Each row is a point on a tangle of strands that fork, close into loops and nearly touch. The rows are in no order.
Two points are linked if the straight distance between their rows is under 111.
j366: [  7  -9 -11  34 -31  29  42   8   4   6   7   1   1  -4   4 -12  19 -17
  42  12 -11  -8 -26   1  -8 -14 -11   2  -6  22   1  43  26  65   1  17
  11  -9  20 -13  38 -13  11]
j500: [ 11  12  41  -1  38  23 -20   7 -35 -15  23  -3 -10  19  27 -24  12   9
 -52  14 -16  41  50 -13  -6 -19 -12  17  71  -7  23  27  38 -10 -34  27
  32  24   8   5   4 -10 -20]
j430: [-32   3 -19  -3 -16  -9   6   8 -11  40   8  23 -15 -49  20   5  -7 -14
  49  18 -10 -35 -33  -4  -3   0  27 -20 -43  29  11  -7  -9   8  39 -15
 -19  23  15   8  20  19  16]
j843: [-18  -4  17   1   5  17  29  22  -6 -10  47 -13 -34  -7  51 -13  42  -4
  26  26   0  33  21 -31   8 -33   1  37  53  22  -4   5  32  14 -19   9
  21 -12  19   4  35   0  -1]
j93: [  3   0  22  32  30  -6  21 -20 -19 -18   3   0   7   6   4 -11  10   2
 -33  13  -4  -3  16  44 -18   4  20 -33   7 -18  -5  10  20  22  13 -21
   2   4   0   1   1   4 -12]
j655: [-24  -8   1 -20  11 -57  -2   3  -3  11 -40  -8  28  18  -8  13 -27   0
 -34 -21  -4   2 -29   9 -38  27   6 -36 -30 -11  -7 -30 -27 -34   8   5
   4   8  -5  30 -63   9  10]
j146: [  4  -5  33 -20   1  -9   1  14  15 -13  -4  -2 -14  -4  16   2 -11   5
   4 -22 -14 -15  42 -34  -8 -31   3   1  25  26   4   5   0  -9 -20  45
  37 -14  -1   5  24 -18 -20]
j773: [-17  21  46   0  39  12 -18   5 -29 -12  15  -9 -14  19  41 -28  30   9
 -57  14  -1  36  53 -28  -1 -19 -31  22  53  -1   1   3  31   6 -12  12
   8  21   7  17  33   1   4]
j193: [-15 -23   2  53   9 -19  -3 -45  20 -24  -3 -20 -13  15 -23   7  -2 -22
 -12   4  37  25 -23  36   7   5  14  -3 -30  -2  21   5 -11  10  20 -36
 -43  31  13  16 -21 -19 -14]
j80: [-24 -29 -45 -10 -44  -3 -12  -7  43  31 -20 -21  17  19 -12  18 -30 -29
  26  -7  23   3 -56   2 -11   5  18 -10 -46  26   3   8  -3 -14   8  16
 -56  19  22  15 -35 -10  13]
j386: [-17   3  31  72   2 -14  -4 -53   3  -8  16 -27  -7   4   5  -7  11  -2
 -29  14  38  28   2  33  21  -7  -7   3 -10 -26  14   0  11  17  26 -32
 -45  13 -20   0 -18  10 -12]
j899: [ 29  18  -5   6  17  29 -10  12   2  13  48 -24  14   4  28 -26  16  23
   9  30 -21  43  18 -13   0 -21 -15  19  58 -10  13  41  52   0 -31  27
  45 -25 -13 -35 -15   6  -3]
j164: [  0  23   7 -25 -56  -1  -7  29  17  -4  -6  10 -17  -5 -12  -8   3 -10
  27   4  20  -5   6 -23  16  15 -15  19 -18  -5  -4  -1   6 -13  -8 -30
 -30   6   5   5  58  -6 -31]
j612: [ 53   5 -13   3  45  16  -7  -4 -19 -34  24  -2  38   6 -19 -29  -4  12
  -2  37 -30  21  -9  42 -27   8  15 -19  25  -2  31  38  18  19 -19   8
  23 -20  -2 -33 -42  23  23]
j283: [ -7 -14  31 -32 -15 -30 -32   6  31  -6  -9 -11   0  15  11  18 -38   1
 -30 -30   4 -11  29 -44  -8 -10 -27 -11  20  20  -3 -17   2 -11 -22  40
  29   5 -11  15  17 -19  -7]
j527: [ -9   6 -22   5  13   0   9  -5 -43  30   6  43 -10 -59   1  -5  -6  -4
  40   5 -20 -31 -30  10 -18  -1  36  -9 -17  12  22  -6 -14   6  20 -28
   7   0  12 -21   1  10  15]
j777: [  4  -7   2 -57 -21  -1  -7   9  21   4 -19   1  18  25  -3   8 -27   5
  20 -13  -7 -47 -14  -2  -7  11  -4 -29 -41   8 -29 -12 -10  25  12  28
  -2   5   9  -3  33   5  16]
j907: [ -4   8 -28 -38   4  -4 -22  -1  -6  -8 -28  -6  15  18 -33   8 -23   1
 -19 -13   9 -13 -25  22  10  24  15   0 -54  -7 -15 -41 -52 -12  40 -14
 -53  23  -7  16 -42  40  30]
j293: [-12 -30  -1  52  34 -18  36 -23 -15 -27  12  10 -14 -11   2   3  -2 -11
  -5   4   1  -2   8  47  -1 -12  39 -11  19 -13  34  21  18  23  11 -21
   7  11  -1 -11  -1 -15 -10]
j295: [  8  18   6 -20   8   8  -4  24 -11   6 -18  18 -18  -4 -25  11 -14   7
  -7   5   9 -27 -10  18  -2  15  26 -20 -27  -1 -12 -15 -20  12  21 -26
  -6   7  -9  11  -5  20  -6]
j557: [  4   5  16 -12  12 -26  27  14  -4  -2 -40   5  -1  10 -20   5 -24 -15
 -20  -8  -1   1 -36   1 -35   7   0 -23 -15  12   4 -31 -23 -32   9  13
  25  -2  31  40 -60 -25   2]
j248: [ 10   5  -8  -9 -14  16 -21  -3  24   3 -14  14   3  -6 -25  -6 -35   9
  59 -12   4 -30 -27  -3 -24 -15  -8  19 -16  41   4   1 -24  22  -2  21
  12 -22  31  -7   0 -16  -3]
j761: [  7   4 -29 -31   2  34  28  24  -5   5 -12  10  -2  -8  -5   1  25 -13
  -2 -25 -20  15   5 -22  42  -6 -28  32 -16  11 -31 -25  -5 -24  -1  11
   9   4   5   4   9 -19  25]
j364: [ -5  -9  16  27  47  -3  -3 -39 -37 -33  17 -12  15  -8  23 -11  20  11
 -56   4   8  14  39  25  30   0  -6   6  20 -42  12 -19  22  25  30 -18
 -12   3 -27 -17  -9  28  20]
j478: [ 41  15 -20  21  -5  23   7  -6  -9  12  -9  14   1   6 -39   6 -17  -7
  24 -14  -7   2 -13  16  -5  12  14 -12  -6 -15  20  36  29 -16 -22 -12
  10 -11 -11 -35  -9 -36 -50]
j796: [ 43  29 -17 -67  23  43  15  26 -34 -23  18  14   5  30   5  -4  38   3
 -26   5 -20  16  26  -7  29  10 -13  10  10 -25 -17  -6  31 -14 -12  -3
  20  -2 -16 -17  36   2  -8]
j572: [ 25   2  14  20   3  13 -37 -16   9   5   7 -14  40  16  -6  -5  -2  17
 -23  -4  11  26  10  17 -22  15 -18  -6  18 -25 -12  -9  17 -12 -35  -2
  17 -42 -26 -17 -13 -11 -26]
j872: [ -1  24  13 -20 -26  17  -8  24  22 -12  -4  -9 -17   8 -10   7  18  -1
 -11   6  41  24  24 -31  22  17 -18  19  -3 -16 -19 -35   0 -48 -10 -30
 -23   7   1  19  23  -3 -18]
j427: [-16 -39 -28  -5 -29 -25   4  -9  56  12 -17 -20  13   9 -12  24 -18 -10
  12 -20  17  14 -23 -13   8   8  -1  -5 -16  14 -15 -14  -6 -42  -4  17
 -26  14  15  21 -34 -25   5]
j694: [ 13 -14  13  24  -3  -2   3 -25  19  -7  -5   0  18  16  -6   6  11   7
 -12   0   8  16  16   7   3  14 -20  -7  20  -5 -17   2  26   0 -15   1
   8  -9  -7   1  16 -41 -20]
j76: [ 13  -9 -10   1   1  16   7 -17  35   7 -35 -35  35  28 -25  -5 -18 -13
  35  -9  26 -11 -53   7 -31   1 -10 -32 -50   4 -24 -19  -5  18   9  16
  28  -7  26  23  -3 -27   1]
j207: [-38  11  24   6   5 -49 -16   3  -6  10  11 -12 -37 -21  43  23 -17   8
 -34 -13  19  -2  31 -45  36 -21  -8  15   4   3  24 -13  -2 -31  16   6
 -14   2 -20  24 -20  19  -9]
j426: [ 31   2  20 -38 -16  17  -1   2  20 -20 -10   2  16  36 -24  -9 -15  14
  13  -7   0 -34   8  13  -2   2 -22 -13 -24  -3 -18   1   1  39   0   8
   8  -8  -7 -17  61 -13  -8]
j654: [ 18   8 -23  28  12  12   7 -19 -42   5 -15  27 -17 -18 -47 -20  -8 -21
  45   5   2 -25 -40  29 -54   4  57 -27 -27  -9  32  38 -14  20   0 -32
  -6   9   6 -28  -3  -3 -25]
j200: [ -7  16   2 -50 -40  -5   7  37  18  22 -24   5 -24  -8  10  16 -29  -5
  50  13  14 -45 -28 -24  -8   3   8 -22 -30  34   0   5  -8 -20  13   7
 -24  16  25  21  12  17  -7]
j586: [ 30  -2  17 -40  20   9   4 -13 -23 -16 -18  -1  46  34   7   7  27  -2
 -43  -9  -7  26  27 -35   9  22 -42  -3  44 -49 -38 -44   7 -21 -16  20
  56   0 -16  -7  40 -11 -26]
j412: [-26 -30 -31 -48 -31 -16  -1   2  41  11 -24 -34  13   7  23  27  -3 -13
  17  -8  32  -1 -10 -31  22  22  -5  -7   0   0 -36 -23   0 -63  -8   9
 -32  12   4  22 -24  12  -5]
j347: [ 22   7   3   8  33  10  -2   5 -18 -23  38  -6   4   6  30 -20  15  18
 -16  35 -20  42  34   4  -2 -29  -5   7  74   3  45  56  42  -3 -24  36
  36   2  -8 -17 -18   1  -2]
j661: [-20   9 -26  13 -46  -2 -22   5  17  39 -10  17 -21 -15  -9  21 -22  -7
  41  -1  -2 -19 -41 -16  -3 -15  -4   8 -29  45  33  26 -26   1   5  11
 -45  22  25  16 -13  -4   2]
j840: [ 13  26   1  16 -16  12   6  -2 -15  18 -32   9 -30  -7 -53  -5 -12 -11
  40  -1  23 -40 -33  10 -56   6  37 -27 -30 -13   7  23 -11  -5  19 -24
  -3  11   8  -9   1 -15 -30]
j480: [ 39  22   6 -28  33  38 -11  19  -9   8  -4  20  18  19 -24  -9  -7  10
 -13  -5  -5   7 -14   6 -12   0  -8  14 -11  -6 -19 -29  -4 -22 -15  16
  36 -32  -7 -13 -29 -10   5]
j292: [ 10 -21 -28 -11   2  18   1 -15  37 -13 -30 -22  32  22 -28   2   2 -11
  26 -12  40  12 -25   5   0  24 -19  -6 -21  -8 -41 -33 -15 -20  13  -4
  10   0  24  11   5 -24  -9]
j791: [ -6  23  39  25  22 -24  -3   2 -22   5  -3  13 -18   3   3 -14 -10  -2
 -39   8 -11   3   0   5 -20 -15 -13  16   2  19  27   9 -23   0   0   5
   5 -10   3  26 -44   4  14]
j321: [ 28   1  -9 -36  44  30  21  20 -39 -40  25  17   4   7   8   1  12  10
 -30   0 -18  15  38  14  24   8  12  -4  27 -14  -1   8  28  -4   1  -1
  18   3  -9 -26  26   2   3]
j520: [ -3   9  29  33  29  -4  10  -5 -24  -9   1   6  -7   2  19 -19   8 -10
 -30  21   2  22   2   4  -8 -12 -13   3  41  19  17   6  -2 -12 -12   3
  23  -1  18  30 -40 -16 -15]
j709: [-12  16  37  43  -5  -1  31   3 -24  12  10 -10 -30   2  32   0  28  -4
 -22  18  -7   9  26 -17  15 -14 -22  18  29 -19  11  34  33   9   2  -5
  -6   4  -6  21   9 -18 -16]
j913: [  7  -5  -9  17  22  -1 -11 -22 -30   5  20  40  -6 -46 -24 -22  -6  -1
  38  13 -26 -22 -27  23 -32   3  60  -7 -13  -1  33  27 -22  41 -11 -32
  -2   3   0 -40 -12  30   1]
j780: [-15 -18   2  60 -32  25  30 -10  16  -4   3 -15  -2  14   0 -24  32 -14
  13  34  -8   0 -20  19  -9 -26   3   4  21  20  12  46  -3  78   2  13
   6   7  10 -11   1   7  22]
j578: [-15  -9 -14 -44  -6  -1  10  11   8 -11  -8   8   9  -2 -13   4 -13  -7
  17  -3   1 -31  -6  11   5  25  30 -32 -39  -6 -29 -18 -11   5  31 -15
 -16  30   4  13  19  28  -1]
j587: [  8  -3  -2 -18  44  14 -13  17 -44 -17  30  30   4 -19  13  -3  -9  23
 -41 -16 -17  -7  38  17  22  -2  18   4  18 -22  14   1   5   8   7  -7
  11 -10 -27 -36   7  28  10]
j936: [ 27 -18  -9  -3  42  16  17  -5 -29 -25  26  10  11 -10   6 -12 -14  11
   9   9 -36  -9   5  36 -24  -8  39 -21  37  12  32  34  19  39  -7  15
  32 -18   5 -36   0  16  18]
j603: [  2 -33 -28 -25   8  27  16 -27  31 -39   2  -8  47  19 -22  -7  32   2
  19  -6  -2 -11  -4  -1  16  27 -17  -7  -3   8 -37 -25 -24  24   4  18
  -6   8  21 -11  39   4  46]
j718: [-26 -15   9  29 -12 -18 -61 -27  22  13   4 -18   2   1 -23  13 -15  14
 -32 -22  11   5  10  21   3   8  -3  -5 -15 -21   1 -10 -23   0  -4 -16
 -57  11 -32  -4  -5  19  11]
j485: [-35 -33  17  19  38 -14 -12 -42  -3 -38  26 -13   7 -11  18  -2   6  24
 -45   0  -5   3  34  16  23  -4   2  13  31 -15   9 -16 -17  33  23   1
 -22  17   2   0   6  29  35]
j265: [ -8  22  28 -19 -31  -9 -44   8  25  21 -14 -18   5  20  -1  -3 -15  21
  -6   9  19 -21   5   1 -23  14 -11 -27 -11 -14 -40  -8  -1   9  -4  -5
   3 -10 -29  15  16  20   0]
j992: [ -2 -21 -57   0   1  20  23  -5  17 -26 -37   0  25  11 -41   2   5 -16
   3 -24  21   0 -34   4  -1  30  10 -23 -29  13 -27 -29 -26  -8  32   0
   4  15  11  15 -11 -14   8]
j253: [  6  -5  15  -5  -6 -23 -33  -4  11  -3 -14   4   4   7 -30 -11 -33  10
  21 -12 -24 -33 -17   8 -48 -15   3  -2 -27  36  20   9 -45  16 -22  26
  17 -27   1 -11 -19  -3   5]
j951: [  0 -46 -31   3   3  26  45   5  -7 -43  21 -13  18  -2   9 -13  60  -6
   9  22  -5  28   1   1  14  12 -11   6  33  -6 -18  -9  19  38   3 -12
   5 -11  32 -23  54  -1  51]
j821: [  1  -7 -15   5  -9  14 -20  -1  22   0   1   7   9 -21 -11  -5  -9   6
  25 -15   0  -2 -14   6  15   5  -3  16 -14  23 -13  -9 -14   8 -13  -4
 -12 -13   9 -17   7 -11  12]
j679: [-17  17  32   3   3 -33 -29   0  -7   4  -6   4  -3  17   0 -22  -8   5
 -18   7 -27 -23   5  -5 -48 -28   0   2  -6  37  22  24 -50  20 -24  35
  19 -24   4  11 -32  23  25]
j37: [-27 -36   0  25  21 -15 -23 -21  -2 -12  44  14  -7 -36  32  12   0  32
 -24  -8 -15  11  32  11  39 -23   1  43  31  -8  27  -4   4  28   5   1
 -16   3 -15 -28  14  19  33]
j919: [  4   9   8  16  -3  -7  31   5 -19  18  12  19 -46 -30   8  25 -11 -12
  31 -12 -27 -30   4 -23  -1 -24  13   7  18  26  30  20  -6 -14  -9  31
  25   4  14   3  -6 -29  -3]
j996: [-37  13 -12  51 -48  -2   1 -17   4  40  -9   0 -28 -11  -6   0  -4 -17
  34  11  -6 -13 -57  11 -16 -27   9   4 -29  35  43  36 -30  36  10   5
 -42  20   1   9 -25  10  17]
j301: [  6  30  46  15  14 -19  12  -2 -24   0 -21   7  -2  25 -25 -29  -9  -9
 -45  18 -17 -21  -4  34 -37  -2  11 -25 -19   2  14  14 -32  28  11  -3
  -3   6   2  33 -38   9   5]
j405: [-25 -10  -5  13 -10   5  31  21  10   9  39 -16 -14 -25  47  -1  56  -8
  33  26   2  31   0 -35  34 -10   0  42  24   4 -24 -22  19   6  -4 -20
  14  -7  12   4  32  -1  17]
j183: [-18   5   7   7 -27 -24 -53  -5  35  18 -15 -19  -2   6 -20   1 -24  14
   3  -5  24  -5  -3  17 -30  14   5 -14 -26 -19 -23  -9 -15 -12  -5 -28
 -25  -3 -22   6  -7  20 -12]
j856: [-10 -16  -4 -16 -10  -6  44  26   3  -7   9  -6  -3  -1  28  10  13 -13
  33  -4 -16 -15  -8 -26  13   3  -2  -8  -3  21 -29 -11  17  10  20  14
  19  -7  21  15  48 -12  18]
j503: [-24  18  17   2   4 -23  12  10 -10  13  -5 -13 -25 -15  31  21   4  -6
 -22  -7  18   7  16 -26  49  -9 -17   6 -18 -13  -4 -21  10 -43  28  -6
 -21  14 -17  33 -21   0  -4]
j590: [ 16  26  35 -32 -34   8   0  30   4 -10 -20  10 -26  20 -20  -1 -19   5
   7  -5  10 -29  23 -12 -12   0 -19  -1  -8   4  -3  25   5   2 -13   3
   1  -6 -10  -4  47  -8 -32]
j174: [  0  10  28 -10 -13  14 -40  19   8  16   7  -1   0  15  13   0   4  18
 -44  -4  -5  -9  34 -23  -6   5 -28   4  13 -18 -17   2   3  18 -21   0
  11 -19 -30   9  34  16   1]
j618: [-30  -4   1  71 -42   4  21 -26   9  13 -14 -24 -18  12 -13 -16  21 -21
  18  14  -7 -12 -35  32 -33 -32  22  -6 -20  14  17  49 -19  57   8   5
 -12  31  -1   8 -22   5  18]
j420: [  0  14  28  60  -4  -6  38 -30 -18  -6  16 -17 -22  -2  30   7  25  -1
 -13  15  18  20  12  17  41 -14 -27  16  12 -20  18  20  30  18  23 -16
 -31   0  -9   2   5  -9 -19]
j707: [ 10  10   4 -34 -31  -4 -33  29  24  21 -34  -1 -11  -7 -19  30 -33  12
  -5 -30   4  -1  14 -38  14  -7 -18  18 -10  -1  -8 -31  -8 -47 -27  12
   1  -3  -7  -3 -10  -9  -1]
j740: [ -1 -45 -30 -24   4  20  35  -4   0 -33  12  -3  28   9  -5  -6  43   0
   2  -1 -34   0  10 -10  18  21 -28  10  19  -1 -42 -28  -8  26   8  19
  11  -7  15 -23  56   2  65]
j131: [-13 -20 -21  18   5   6  -3  -9  10  -2  12   6   9 -24   1   9  26  10
  -8  -8   9  21   6   5  38  14 -15  25  12 -12 -22 -20 -15  -3   5 -15
 -21   0  -7 -14  11   7  24]
j439: [ 67  25 -20 -18  47  37  -5  -4 -16 -27   9  -3  43  34 -16 -11  10   6
 -18  43  -4  35  -9  46   1  15   4 -25   8 -15  -4  17  19  -3 -15  -3
  19 -16  -7 -35 -24   7   0]
j493: [ 11  10   0 -12  26   6 -12   7 -13   2  -9  17  25   8 -29   3  -9  15
 -41 -23 -14   5  -4  22 -14  22  -8  11  -9 -20  -6 -32 -25 -22  -1  -4
   1 -16 -23  -2 -40  -8  10]
j378: [ 31  26  13  16 -16  16  29  20 -26  -9   6   0 -16   6  17 -14  33  -9
 -11  16 -16  19  27 -19  21   5 -16   8  29 -16   2  34  44   2 -23 -10
   4 -17  -1  -5  37 -23 -23]
j525: [-26  16 -20 -29 -29   1   8  28   2  34  -4   9 -13 -20  39   1  -3 -18
  46  17  11 -23 -24 -22  13  11  10 -10 -35  38 -10  -1  -6  -9  31  -3
 -29  14  32  35  11  30  14]
j297: [ 21   5  13  -2  17  -2  17  -8   7   2 -32  -2  13  24 -24  -5 -24  -7
  14  -5  20 -10 -39   5 -45  -4   4 -32 -24  -7 -13 -21   2   2   9   9
  40 -23  24  19 -28 -30 -19]
j345: [ -6  36   7 -42  17   1 -26  22 -10  -2  -8  21 -12   6 -20   2 -19  17
 -29   5  30 -19   1  13  -3   7  18  16 -33  -2 -10 -44 -47 -12  19 -30
 -32  -1  -1  13 -23  39  12]
j891: [-17   0  14  25   8 -26  19  -7  -6   0 -14 -10  -3  13  -5   4   7  -4
 -20   2  12 -16  13  32 -21  21  19 -44 -26 -41 -22   1  22  -2  34 -22
  -2  25  -7  13   7  -2 -19]
j671: [-32  11  35  30   0 -50 -43 -18  -6   3  15  -5 -46 -23  39   6  -9  18
 -22  -9   2  -1  24 -24   3 -30  -1  29  20   7  44  13 -20  -9   0  -4
   0  -6 -30  15 -23  16 -17]
j310: [ -8   1  23  23  -3 -31 -35  -6   0  -2  12  16 -35 -20 -10  -2  -4  12
  -6  -4   7  -6  19 -12 -20 -19  15  23  37  20  38  17 -30 -17 -32  -5
  14 -13 -21  -4 -23  -6 -39]
j285: [-18  12  13  15 -48 -20 -14 -11   7  41 -22   0 -38 -18 -14   7  -1  -4
  51  -4  -3 -40  -7 -14 -33 -14  12  -8  11  -4  21  42 -12 -18  -2   7
  -3  19 -21 -16  11   4 -34]
j968: [ 29  32   5  10 -32  11  -3  17 -12  13  16  -1 -11  -2   3   2  25   4
  -7  11  -3  28  30 -16  20   6 -18  19  10 -31  -4  27  30 -11 -26 -35
  -9 -23 -35 -25  32  -5 -35]
j182: [ -8 -31 -13  -6  47  -9  -8   0 -22 -20  23  30  17 -26  10  -3  -9  15
 -25 -28 -32  -6  20  22   1   3  22  12  16   6  13 -13 -14   9  -3   6
  18 -16   2 -18 -19  12  39]
j66: [-39 -43 -48  33   6 -16  -7 -22  27  -3  17  -4  10 -17  -2   6  -1 -22
  10   4  17  11 -48  18  16  -3  36   4 -31  28  14 -22 -32  28  24 -19
 -29  29  25   6 -25  18  26]
j448: [ 31  29  -7 -38  13  43 -15  30  -7  21  -1  18   7  -1  -4  -6  15   9
  -3 -20  -8   6   5 -20  19  -6 -10  37  -6 -14 -35 -25   0 -29 -21  16
  24 -19 -10 -16  -1   0  14]
j19: [  8 -42 -27  -5  44  11  16   4 -14 -25  34  15  15 -23  20  -3   0   9
  12  -5 -18   9  16  10   6 -10  16   9  44  16   0  -2  14  14  -2  17
  48 -23   3 -22   2   0  26]
j287: [ -4  -5  15 -11  -1 -30   8   7  13  23   9   4 -19 -34  32  27 -23   4
  29 -23 -29 -27  13 -40  -8 -33   0  -4  17  22   7 -14   0 -13 -17  39
  46 -12  10   1   0 -10  -9]
j41: [-44 -43 -47   0   5 -15   7 -26  21 -18  14  -3  -2  -3  24  10   2 -28
  17  -9  19   1 -15   3  42   5  30   1 -17  49  13  -6 -13  18  22   1
 -50  49  25  24   1  21  18]
j733: [-28 -35 -47 -28  -7 -12  -9 -24  19  -7  -9 -11  14  20   4   5 -18 -22
  -1 -12  19  -8 -11  12  27  30  33 -10 -30  22  -6  -3 -17  -3  22  -1
 -69  30  13  25 -18  33  16]
j717: [ 61  24 -20 -20 -10  22  20  -7  -6 -18  21 -31  26  21  11 -15  19  -3
  35  31 -11  31   1  -7  17   1 -16  -3  12 -21   5  40  66   3 -25  -5
  30 -37  -9 -37  49 -10 -35]
j107: [  3  23   7  19 -20  -5 -12  15  15  39  -6  10  -5 -21 -13  19 -19  -1
 -11 -31 -10  15  -9 -20  18 -11 -19  30 -19 -12  -4 -15 -12 -39 -16  -9
 -19 -11  -6   4 -41 -14   5]
j408: [-14   3  11 -36 -35 -19   1  24  37   1 -22 -25   2  15  13  13   5  -7
   3   2  39  16   4 -36  20  16 -18 -11   2  -1 -31 -25  11 -51  -5 -10
 -19  12   7  38   9  -8 -21]
j509: [ -2  -3  21 -33 -14 -28 -26  15  37  -6 -27  -5  -6   8  -8  16 -53   6
 -11 -20   4  -2   2 -28  -7  -6 -13  -1  -3  19   5 -21 -15 -39 -26  32
  13  -3  10  14 -31 -24   2]
j504: [ 16  14   6  12   1   1 -39   3  12  20  -5  -5  15  -8 -16   1 -14  20
  12 -12  22   9  -5  -8 -23   7  -5   4  -3 -33 -12 -20   4 -26 -34 -18
  28 -52 -27 -10 -27  -3 -37]
j538: [ 61  12 -11  15   5  15  16 -14  -5  -1   8  -9  27  12  -1   3  -1  -1
  28   3 -13  10   2   5   3   4  -6 -22  13 -27  15  40  58 -20 -22  11
  35 -30 -17 -33  -2 -32 -44]
j680: [  4  14 -16  -9   1   5  49  28  -4   6 -27  -1 -23 -17  -1  19  15 -25
 -10 -22  -2  11  11 -26  48  -1 -11  10 -16  -1 -18 -25  -4 -49  24   0
 -13  16  -3  28 -23 -16   3]
j731: [-20 -33  -4  43   8 -24  21 -21  22 -26   8   2 -15  -6 -10  12   0  -6
 -14  -2  16   2  -5  27  12  -5  15  -4   4  15  16   4  -2   6   2 -10
 -15  24   8  15 -20 -29 -13]
j102: [ -2  26   2 -14 -46  -8   0   9  -4  41 -36   7 -40 -16 -30  13 -29 -11
  59  10  13 -51 -28  -6 -39  -6   5 -24 -28   2  17  27  -9 -18  19   0
 -24  36  12  -3  16  -1 -25]
j27: [ 30  15   2  29 -25  11  12  13   5  34 -13   3  -7  -7 -32  20 -11  -6
   6 -23  -9   3  -9   8   3  -1 -14   5 -21 -25   1   6  17 -31 -16 -12
   0 -18  -2 -16 -30 -41 -25]
j402: [-32 -29 -23   5 -11 -16 -45 -27  26   4  20   2  23 -21  -2  15   4  23
 -12 -20  -4   8  17  -4  32  19 -19  15  -8 -15  -9 -26 -25  -3  -1 -16
 -46  21 -22 -19  12  17  32]
j902: [-30 -15  23   2  29   7  -1   9  -8 -31  39  -6 -16  -2  41 -17  28  20
 -26   6  -2  17  41 -18  -3 -25  -9  25  53  16  -3   7  15  26  -2  12
   5   8  10   9  37   5  22]
j184: [-24  11  34  23   2 -37   9 -16  -3   8 -27 -23   1  29 -11 -10 -14  -8
 -36  12   3 -22  -7  25 -21   9   3 -45 -37 -23   1   0  -4   4  28  -1
 -21  26  -3  41 -25   6   1]
j575: [ 12  -9  20 -25  20  -3   5  -9   2 -13 -22   1  34  26  -3   2   0   0
 -29 -16  11  16  15  -6  -1  17 -25 -14  28  -9 -36 -40   0 -15  -4  26
  32   2   2  13  17 -26 -12]
j540: [ 36  21 -11 -43  30  33   8   5 -23 -10   1   1  32  30  -6   6  47  10
 -53  -1 -13  22  30 -13  19  24 -26   9  23 -43 -33 -27  15 -35  -4   3
  37 -12 -26 -20   4   0 -14]
j349: [-11   4 -13 -13  16 -32   0  -1  -8  17 -29   2  20  -4  -4  17 -15  -3
 -36 -29  -9  -2 -14   9  -2  19 -18   3 -32 -21 -10 -40 -28 -36  22  -2
   2 -12 -21  18 -63   7  20]
j908: [-11  -4 -10  21  11   5  -4  -9 -14  -3  27  18  -1 -33  16  -7  20  12
  -2   7   3  23  15  15  49 -19  -7  43   8  -6  15   7   8  15   7 -28
 -27   4  -3 -21  17  16  13]
j361: [ 23  14  22  13  33   3  25 -10 -26 -29  -5   9   6  28  11 -19  -2  -6
 -29  33  -2   5   8  34 -25   8   7 -24  44   4   5  26  14  11  -9   2
  31  -3  12  13  -8 -13 -38]
j924: [ -9 -36 -29  20   1  20  50  15 -14 -15  40 -11  -5 -28  51   0  57  -7
  19  33   4  46  -8  -3  26 -13   0  35  35  -5   3 -12  32  32  10 -29
   6 -10  28  -3  32   4  36]
j633: [-26  -9 -55 -56  -7  -8 -25 -10  -5   4 -16   7  13   0   4  -1 -27 -10
  13   0   9 -14 -21   7  24  23  24 -11 -51  15 -11 -29 -47  -4  29  -9
 -64  25  10  25 -26  51  28]
j132: [-16  -2 -30   1 -26  -5 -20  11  17  49 -23   0  -1  -6 -17   4 -35 -22
  39  -8  14 -10 -52   0 -27  12  29 -21 -54  27  12  -6 -21   1  20  -5
 -33  19  28  14 -30  -8  14]
j450: [-14   6  11  27 -33 -30 -33 -17   3  24  -7  18 -30 -23 -10   1   3  14
  40  -2   1 -31   7 -19 -39 -22  20  17  36   1  34  31 -31 -25 -24  -4
  12  -7 -31 -21  -7  18 -44]
j246: [ 23  29   7 -14 -18  29 -23  29 -16  25  20  13  -4   1   6  -4  -6  17
 -10  -3 -15  -2  31 -19   4  11 -15   3   9 -22   4  20  30   6 -27 -10
  22 -27 -43 -34  37  11 -30]
j931: [ 32  -3 -10  -4 -10  18  13  -4   7  -9  43 -19  18   2  26 -14  26  13
  37  32 -15  33  17  -4   6 -13 -20  17  47 -12  -1  34  58  23 -32   8
  30 -33   4 -36  42  -3  -9]
j275: [  7   2   6 -14 -20  25  30  34 -20  13  14  20 -11 -11  13 -11   4 -14
  38  10 -32 -27  -8 -12  -1  -2   1  -3  -7  28 -10  21  14  45  15  18
  13  -9  19  -6  54  -2  20]

A tip is a point with one link. Name the tips that can be reached along the links from each point below, in the order of the rows.
j791 -> j364
j733 -> j856, j66
j207 -> j992
j707 -> j603, j919
j572 -> j439, j504

A fork is a point with three links, a tip a point with one. Leave the first point through the second and follow the links. Name the first fork or tip that comes.
j707, j107 -> j603
j478, j27 -> j919
j345, j295 -> j856
j680, j761 -> j992
j193, j386 -> j131
j718, j183 -> j93
